Points, in no order, along strands that fork and pass close to each other.
Points whose rows are less than 56.8 apart are linked; no others are. Some points are linked to none.
Q_100: [-80,8,34,20,22,100,2,54,-41]
Q_360: [-6,-5,-30,-58,13,-70,7,-22,46]
Q_171: [20,-32,24,66,-5,10,-14,-19,0]
Q_652: [-9,-35,-32,-4,17,32,-24,20,-31]
Q_820: [10,40,-39,-55,41,-15,-12,-36,30]
Q_687: [1,0,34,32,8,-13,-16,5,0]
Q_913: [29,46,-24,-56,48,21,22,-24,-39]
Q_445: [-9,-11,-61,-16,-10,47,-83,33,-35]
Q_536: [39,-22,57,68,16,15,42,-7,2]
Q_61: [-11,-17,7,42,-33,-21,-38,-40,-23]
Q_631: [0,45,-26,-40,36,-4,-46,-22,-51]
Q_82: [-14,26,4,-26,26,-21,-40,9,-21]
Q_33: [-3,8,-3,-30,-41,-53,-7,19,54]
Q_774: [-45,-5,27,46,-34,92,47,38,-8]
Q_453: [-5,-1,-22,-61,34,-78,23,-42,34]
Q_826: [33,7,3,-14,42,-15,50,-54,61]
Q_851: [-12,10,39,15,-9,-25,-14,10,14]
Q_607: [17,-5,47,61,-50,-26,15,-31,4]
Q_531: [-20,40,-25,-85,51,16,59,-4,-46]
Q_331: [33,13,61,59,-35,-14,42,-34,24]
Q_417: [-75,22,25,13,8,95,21,54,-14]
Q_760: [22,13,-12,-7,-22,-24,26,-59,36]
Q_589: [12,-40,5,57,-26,72,54,19,0]
Q_295: [23,-59,49,60,14,32,83,21,0]
Q_175: [-8,-19,-52,-12,-2,46,-50,24,-36]
Q_802: [-32,-16,-22,18,-14,-9,-87,-3,-18]
Q_368: [-16,-64,48,37,14,35,92,52,27]
Q_715: [-6,23,-7,-54,45,-15,-27,33,-33]
Q_85: [-15,20,19,-1,-28,-41,-27,10,9]
Q_242: [15,-17,-19,-43,-37,-76,-18,36,59]
Q_787: [-25,-5,-21,36,-57,26,-98,37,2]
Q_262: [0,-29,41,70,-55,-29,-4,-19,-4]
Q_208: [22,-34,-30,-48,-14,-85,-19,17,45]
Q_977: [-35,18,-23,-84,51,6,27,17,-54]
Q_862: [14,-25,54,20,29,11,77,49,3]
Q_682: [-23,-66,34,36,-13,46,68,66,32]
Q_602: [43,28,-17,-49,65,12,51,-12,29]
Q_229: [1,15,-31,-14,34,7,-56,-35,-68]
Q_940: [-1,33,-35,-51,15,-32,-9,-47,33]
Q_525: [-24,-6,-16,5,-4,-19,-68,-12,-30]
Q_609: [-70,-2,17,3,5,80,30,67,22]
Q_493: [3,31,7,-11,18,-11,-30,-8,-17]
Q_179: [6,61,-35,-57,36,-9,-37,-29,-22]
Q_799: [43,14,61,60,1,10,51,-12,20]
Q_263: [9,-9,34,50,4,-4,-10,-16,-16]
Q_176: [-9,-26,12,46,-44,84,55,35,-9]
Q_479: [3,-50,7,32,-8,43,24,48,13]
Q_257: [4,0,-1,-43,48,-60,35,-42,52]
Q_739: [21,-17,38,12,33,6,43,31,-13]
Q_789: [17,29,-7,18,-52,-25,-16,-66,-34]
Q_660: [33,16,-7,-30,58,-2,43,-37,50]
Q_107: [2,-61,44,46,11,37,102,22,4]
Q_999: [23,-55,13,53,-11,51,31,23,2]
Q_282: [-23,22,-8,-17,-17,-43,-58,-24,-30]
Q_25: [18,47,-33,-69,49,25,47,-17,-42]
Q_871: [-27,18,34,-17,-26,-53,-20,60,50]
Q_551: [-10,-34,-12,-13,36,16,13,21,-38]
Q_518: [-2,6,5,34,-29,-19,-24,-54,-32]
Q_372: [30,-40,51,58,24,18,56,10,-3]
Q_845: [-12,2,-21,2,17,-7,-62,-28,-49]
Q_582: [28,47,-12,-28,36,7,11,-21,-7]
Q_324: [43,0,-23,-4,-49,-39,21,-34,26]
Q_496: [7,-16,19,-1,27,11,41,17,-27]
Q_38: [-5,47,-17,-68,46,-15,-29,25,4]
Q_261: [3,-10,-42,-62,4,-89,-10,-7,38]
Q_416: [8,28,-30,-27,-46,-44,-24,-27,2]
Q_724: [1,23,4,-15,-33,-40,-8,5,37]
Q_56: [19,41,-40,-80,66,3,8,-20,12]
Q_325: [14,32,5,6,-24,-21,14,-39,18]
Q_12: [24,-34,21,88,-17,34,-11,-35,-5]
Q_492: [6,27,-42,-44,-15,-46,-14,-32,19]
Q_727: [-7,-63,19,30,-5,42,41,75,26]
Q_231: [18,21,19,29,-48,-29,12,-27,6]
Q_391: [-13,-36,-2,62,-53,-11,-42,-27,-5]
Q_575: [-61,7,21,29,-18,90,32,31,-18]
Q_164: [30,7,-24,-13,-53,-48,0,-29,14]
Q_104: [-13,41,-23,-36,-35,-43,-52,-23,-22]
Q_880: [-5,-40,4,31,7,9,-47,27,2]
Q_53: [-26,-27,-27,25,-33,13,-92,9,0]
Q_173: [28,12,-4,-3,9,-13,44,-71,52]
Q_502: [-17,-2,-28,11,-44,41,-95,63,-16]
Q_537: [11,46,-40,-92,63,-4,-9,18,6]
Q_250: [20,37,13,-5,22,0,-5,-12,-13]
Q_897: [-20,0,-50,-14,-35,51,-81,65,-45]
Q_596: [-9,-43,16,71,-63,-34,-29,-12,-5]

A fork is a point with three links. Follow the links from the first point to the second and name the forks in between, in order.
Q_282, Q_53: Q_525
Q_596, Q_164: Q_607 > Q_760
Q_536, Q_391: Q_607
Q_826, Q_104: Q_760 > Q_416
Q_525, Q_940: Q_416
Q_100, Q_774: Q_417
Q_164, Q_229: Q_416 > Q_525
Q_602, Q_325: Q_760
Q_53, Q_324: Q_525 > Q_416

A fork is a point with three links, a tip a point with one. Leave the first point through the second and follow the links. Name the first fork or tip that comes.
Q_416, Q_164: Q_760
Q_724, Q_85: Q_12
Q_537, Q_56: Q_416
Q_525, Q_845: Q_179

Name the points in between on the shortest way along the links from the first point to the second, in order.
Q_453, Q_208: Q_360 > Q_261
Q_493, Q_537: Q_82 > Q_715 > Q_38
Q_250, Q_25: Q_582 > Q_913
Q_760, Q_104: Q_324 > Q_164 > Q_416
